Each row is a point on a tangle of strands that fork, close into loops and nearly touch. The rows are in no order.
Two points are linked if the straight distance between their rows is under 96.3. Some points are linked to none.
Q_857: [ -5  -5  17  31  76 -21  -3 -45 -15 -25 -66  -7 -20 -53 -15 -10 -17 -14
 -16 -11 -30  28 -65]
Q_861: [ 42 -14 -39 -26   4  41 -19  21 -32 -12  34 -29  30  30 -53  55  28  -3
 -16  -2  50 -15  21]
Q_816: [  7  33   8  43  14 -18  26 -41  -4 -29 -11 -11 -12 -49  53 -28 -38  -4
 -31 -19 -50   0 -16]
Q_881: [ 13  48 -21 -30   9  -4 -14 -24  -5   9  50   7  29  50  51  -9  -5   3
  34  10   7 -26  55]
Q_460: [ 15 -21 -61 -25 -31   2 -34  42  -5  27  70 -29  39  38 -72  26  19 -24
 -25 -39  -4 -36  21]
Q_987: [ -9   3  32  26 -11  10  41 -31  28 -27 -67  17 -63 -57  20  37 -16   7
 -39   6  16  17 -55]
Q_104: [ 28  41 -29 -54  72  -1 -40 -25 -32   0  -5   0   9   2 -11  27  34  11
   5   8  23  36  22]
Q_741: [-17  40  12 -14 -34 -21   8  -3  37  25  16  18  -2  14  67 -47 -26  27
  -8 -10 -41 -10  52]
Q_849: [  5 -28  34  51 -53  18  35  12  -9 -10  25   2   0  21  30 -27 -12 -19
  31   3  20 -39  -4]
Q_637: [ 23 -32  17  25 -32  13  16  20 -11 -10  51 -31  28  19  -2 -14  -2 -27
  22   1  17 -50  16]
Q_47: [-12  20   9  30 -32 -25  24 -18  24 -18   6  -9 -18 -39  35   6 -37  10
 -40 -19 -62 -12  -1]
Q_309: [-21   0  12 -10 -82   1   2  49  63  52  47  17   5  56  13 -23 -17   2
 -12 -17 -13 -41  36]
Q_23: [ 56   3  26  13   2  34  26 -23 -38 -32  32 -20   5   4  28 -28   5 -35
  27  22  35 -22  19]
Q_575: [ 17 -32  28   8  11  13  11   1 -20 -17  -3 -17   3 -18 -19 -17  29 -15
  15  19  17  11 -21]
Q_322: [ 43  50 -35 -45  -7  35 -25  11   0  -9  18  -3   0  25 -17  74  10  21
 -37   6  43   3  39]
Q_732: [-13 -11  32   6 -63  29  12  28  31  24   8  34 -23  45  38  -4 -12  18
   9  12  19 -12  14]
Q_725: [  5  25   6  11 -43  20  10 -22  23 -14 -26  27 -44  -9  26  52 -38  13
 -51  -5  10  -8 -21]
Q_634: [ 40  44 -31 -31  57   9 -42 -29 -46 -38  -1 -19  12 -17 -16  48  25  -3
 -23   9  21  10  24]
Q_243: [-42   6 -40  10 -29 -22 -46  23  25  30  12  22  -5  29 -34  53 -39   5
 -30 -37 -35 -17 -34]
Q_185: [ -3 -21   4 -31  72 -27 -20  -8 -32   4 -20 -29  25 -36 -44 -42  45 -17
   3   5 -10  28 -14]
Q_707: [-29 -13 -18 -39  89 -50 -37  -8 -29  16 -43  -2  18 -24 -46 -29  34   1
  13  -8 -20  41 -16]
Q_398: [ 32   8  36 -11  39 -21  37 -20  -3  14  15 -11  -7 -24   5 -79  38 -26
  47   4  14  14  12]
Q_134: [ 35 -51  -1   0  16  27   7  20 -27 -21   8 -42  22 -10 -46   5  42 -13
   4  26  40   0  -4]
Q_467: [ -1  22  14  14 -22 -16  34 -14 -13  13  31   9  11  27  75 -62 -32 -15
  35  -2 -18 -36  34]
Q_80: [ 24  38   7   7 -10  -3  17 -14 -18  -6  47  -4  15  18  59 -38  -9  -4
  19   1  -1 -24  55]
Q_995: [-45 -20  32   2  27 -15   6  -6  48  17 -61  20 -53 -38  -3   1   9   5
   4  -4 -11  56 -52]
Q_348: [ -2  32  27  31 -15   7  12 -37  15  -2 -20  36 -36 -17  54  19 -35  23
 -11  -5   7  13  -4]
Q_901: [  8 -53 -23  -4 -31   5   6  37  -5  -3  57 -25  43  27 -48 -15  12 -19
  16   0  19 -43  12]
Q_121: [-30  -1   7  18  36 -37  18 -12 -15  12 -21  13  24   0  26 -62  -5 -18
  63  -2 -29   5 -10]
Q_520: [-28 -19   3   7   2  19 -15   7   5  16 -41  34 -14  11  -6  21  -1  19
  20  14  17  26 -21]
Q_635: [ 35   8  -4   7 -48  14  -6  11  -6  -7  53   3   3  33  -6  33 -14  -8
 -23 -28  23 -49   1]
Q_39: [-26   2 -12  -6  42 -34 -20 -18   5 -11 -26 -26   2 -44 -18 -12   6   1
 -16  -6 -60  38 -22]
Q_329: [  7  24  30   7  -2   4  26 -44  35  -6 -37  17 -59 -45  39   4  -9  23
 -19   5   2  28 -24]
Q_917: [-30 -24 -28  -9 -16  -6 -21  12   6  -9 -16 -14  -5 -10 -43  43  11  11
 -33 -12 -35   5 -27]
Q_472: [-17 -53 -26 -17  -6 -12  -5  35  -4   9  22 -25  48   9 -44 -17  23  -5
  24   9  -1  -5  23]
Q_523: [  3 -23   3  11  32  25 -30 -12 -39 -30 -53   1 -12 -33 -40  36  11  -1
 -27  13  13  16 -55]
Q_519: [ 66  14  40  -7  30  10  32 -19 -17 -12  29 -16  -5 -18  20 -49  40 -21
  29   7  38  16  17]
Q_737: [ 43 -28 -50 -36   2  13 -23  32 -12  -4  75 -39  41  42 -66  37  19 -17
 -13 -20  23 -36  41]
Q_818: [-22 -11  18 -28 -50 -12  10  37  69  26  10  -1   3  17  12 -27   4  32
   1  21 -10  16  43]
Q_295: [-17  12  -6  52 -27   5   5  -7 -14   3  15  35  -4  46  44  -5 -61 -12
  19 -34 -21 -54 -14]
Q_844: [ 21   2 -21  -6  34  32 -36 -15 -48 -28 -38   7   2  -6 -48  60   4   0
 -24  13  36   8 -32]
Q_177: [ -3 -38 -20  -5  27  -7 -24   8 -41 -37  -3 -38  31 -25 -58   6  20 -23
 -31  -7 -19  -8 -11]
Q_257: [-24 -26  25   9  18   3   6   9  28  23 -37  16 -29 -16 -10   0  14  19
  22  15   0  41 -26]
Q_22: [-17 -47  13  16 -64   4  17  64  37  -8  24 -14  -5  -2 -24   6   1  -1
 -13  -6 -15 -11 -10]
Q_870: [-40 -24  23  32  58 -20  15 -21  20   3 -71  17 -44 -50   0   3 -11  -6
   1  -9 -16  40 -73]
Q_305: [ -7  37 -36 -12  -1   3 -42 -14   7  -1 -11  20 -12  10   9  45 -18  27
 -21   0  -4  23  -9]
Q_595: [ 15  -7 -37 -32   1  33  -4  -5   8 -26 -50 -30 -28 -39 -60  83  25  23
 -72   2  13  29 -27]
Q_36: [-50 -23  -9 -10  58 -31 -29   6  -8  15 -46  10  10 -17 -29  -8  12  15
  18   2 -30  42 -20]
Q_8: [ 20 -13  31 -12 -34  11  31  28  38  19  32  -6   9  20  12 -36  19   7
   7  22   9   3  49]
Q_679: [ 19  44 -12 -24  52  -3 -32 -35 -23  -1   2   3   8  -6  31  -1   5   3
  22   4  -3  22  19]
Q_935: [-21 -56  38  18 -27   7  35  42  20  -9  -1 -11   5 -14 -16 -15  25 -12
   7   8   3   5 -23]
Q_223: [-10  24   6  47 -39  16   3 -13  -4   5  -5  39 -25  22  54  12 -62  11
  -2 -21  -5 -29 -16]
Q_862: [ 25  22 -36 -55  21  21 -26   8  -9   4  14 -15  10  15 -15  42  33  21
  -3  12  28  34  51]
Q_632: [ -9 -15  14  37   9  19   8 -18  -6 -34 -54   1 -30 -41 -12  39 -14  -2
 -26   7  11  10 -61]
Q_843: [-20  -8  -8 -18   6 -32  -4   9   2  15   2 -19  35 -17 -13 -33  32   2
  23  13 -23  17  27]
Q_303: [  9  49   2  -5  59 -38  -2 -48   5 -19 -24 -16 -21 -65  13 -13   1  -1
 -25 -12 -48  42 -14]
Q_405: [-36  10  -6   8 -63 -34   3  12  49  11  23 -10 -10   0  25  -5 -26  14
 -35 -26 -61 -14  13]
Q_4: [  5  23  16  28  52 -20  17 -57   2 -26 -47 -10 -32 -73  22  -8 -24 -17
 -36 -13 -41  26 -42]
Q_911: [ -6 -24 -46 -20  -3  17 -39  13 -10  -8 -28 -16 -15 -17 -69  67  13  22
 -51 -10  -4  19 -27]
Q_817: [  2  24  20  -1 -49  19   2   1  27  25  19  31 -18  45  60 -14 -31  27
  -6   0  -6 -18  42]
Q_685: [-27 -32  20  62 -23   3  22  22 -21 -15  -5  20  13  23  12 -18 -28 -21
  37   4  -5 -24 -32]
Q_876: [-64 -31  -5  47  -2 -10  -3  30  -8   7 -14  28  11  29   7  -3 -24  -7
  41 -11 -21 -19 -27]
Q_415: [ 46  33  -4 -14  58  29 -20 -43 -51 -35 -41  -3  -4 -27 -11  34  17  -5
 -22   9  40  23 -19]
Q_221: [-37  18  -1 -37  22 -48   3   2  14  49  -4   2  34   1  10 -76  18   3
  50  16  -6  15  36]
Q_985: [ 27  48 -12   1 -76  30   6 -17  10 -11  -7  34 -38   5 -12  80 -33   3
 -74 -17  37 -35 -24]
Q_420: [ 32  18  25  17 -23  41  18 -19 -20 -20  -2  14 -20  -6  28  17   0   8
  -7  20  50 -13  -6]
Q_502: [ -8  13 -19 -20   4   0 -19 -12  -4  22  24  21  21  53  11 -10  -2  13
  43  26   8  -7  32]
Q_788: [-25   6   1  38  -2 -30  23  -6 -16  12   4  -3  27   3  39 -46 -27 -16
  44  -4 -35 -17  13]
Q_528: [-27  21 -19 -14 -62 -24 -16  31  46  39  47  14  15  38   2  -3 -22   9
 -21 -25 -41 -27  32]
Q_656: [  2  20  -3  -7  64 -25  -1 -35 -34   9 -12  13  16  -3  17 -42   5  -6
  50  10  -5  18   4]
Q_781: [ 49 -47 -36 -39  25  37  -6  32 -35 -11  13 -35  30  21 -48  27  51   6
  -2  16  52  -1  20]
Q_794: [-79 -41  17  50  21 -25  14  28  -4  15 -51  16   9  -3  -3 -27 -21  -9
  41  -8 -22  11 -39]
Q_462: [-18 -13   0 -16  -9  13 -19  20  10  33  -7  25   2  36   4  -1  14  20
  39  20  13  17  17]
Q_657: [ 47  57 -20 -27 -43  43  -2  -5  10 -21  -8  26 -35  14   0  76 -13  20
 -53   2  55 -13  14]
Q_644: [ 15 -12  35  -8  -1 -17  49  13  24  21  17  -8   6  -6  16 -68  24  -7
  44  23  18   6  34]
Q_129: [-20  33   9 -35   3 -28  13  -3  30  40  11  13  11  20  50 -63  -2  15
  29  19 -11   8  52]
Q_230: [-22   0 -28  14 -20 -28 -27   9  -8  -8  25 -10   6  -1 -23  30 -23  -5
 -33 -25 -48 -12 -24]
Q_364: [  7 -16  29 -22  72 -30  14  -3 -24   4  -6 -20  12 -31 -31 -65  48 -30
  44   3  13  21 -16]
Q_802: [ 59 -21  15   8 -29  40  26   5 -17 -28  59 -25  11  31  10  -5   4 -34
  24  15  47 -55  29]
Q_780: [ -8 -22  11  20 -85  17   5  58  38  31  42  21  -1  58   4  -3 -24   4
   2  -8  13 -46  11]

A fork is a point with three links, a tip a point with one. Leave the first point through the second and follow the links. Name the first fork or tip that comes.
Q_472 / Q_843 -> Q_4
Q_881 / Q_80 -> Q_104
Q_460 / Q_737 -> Q_22
Q_22 / Q_935 -> Q_460
Q_741 / Q_129 -> Q_637

A tip is a point with one link. Name the tips that can be reached along the links from each point below, in the order of the rows.
Q_221 -> Q_818, Q_295, Q_794
Q_917 -> Q_243, Q_595
Q_575 -> Q_460, Q_22
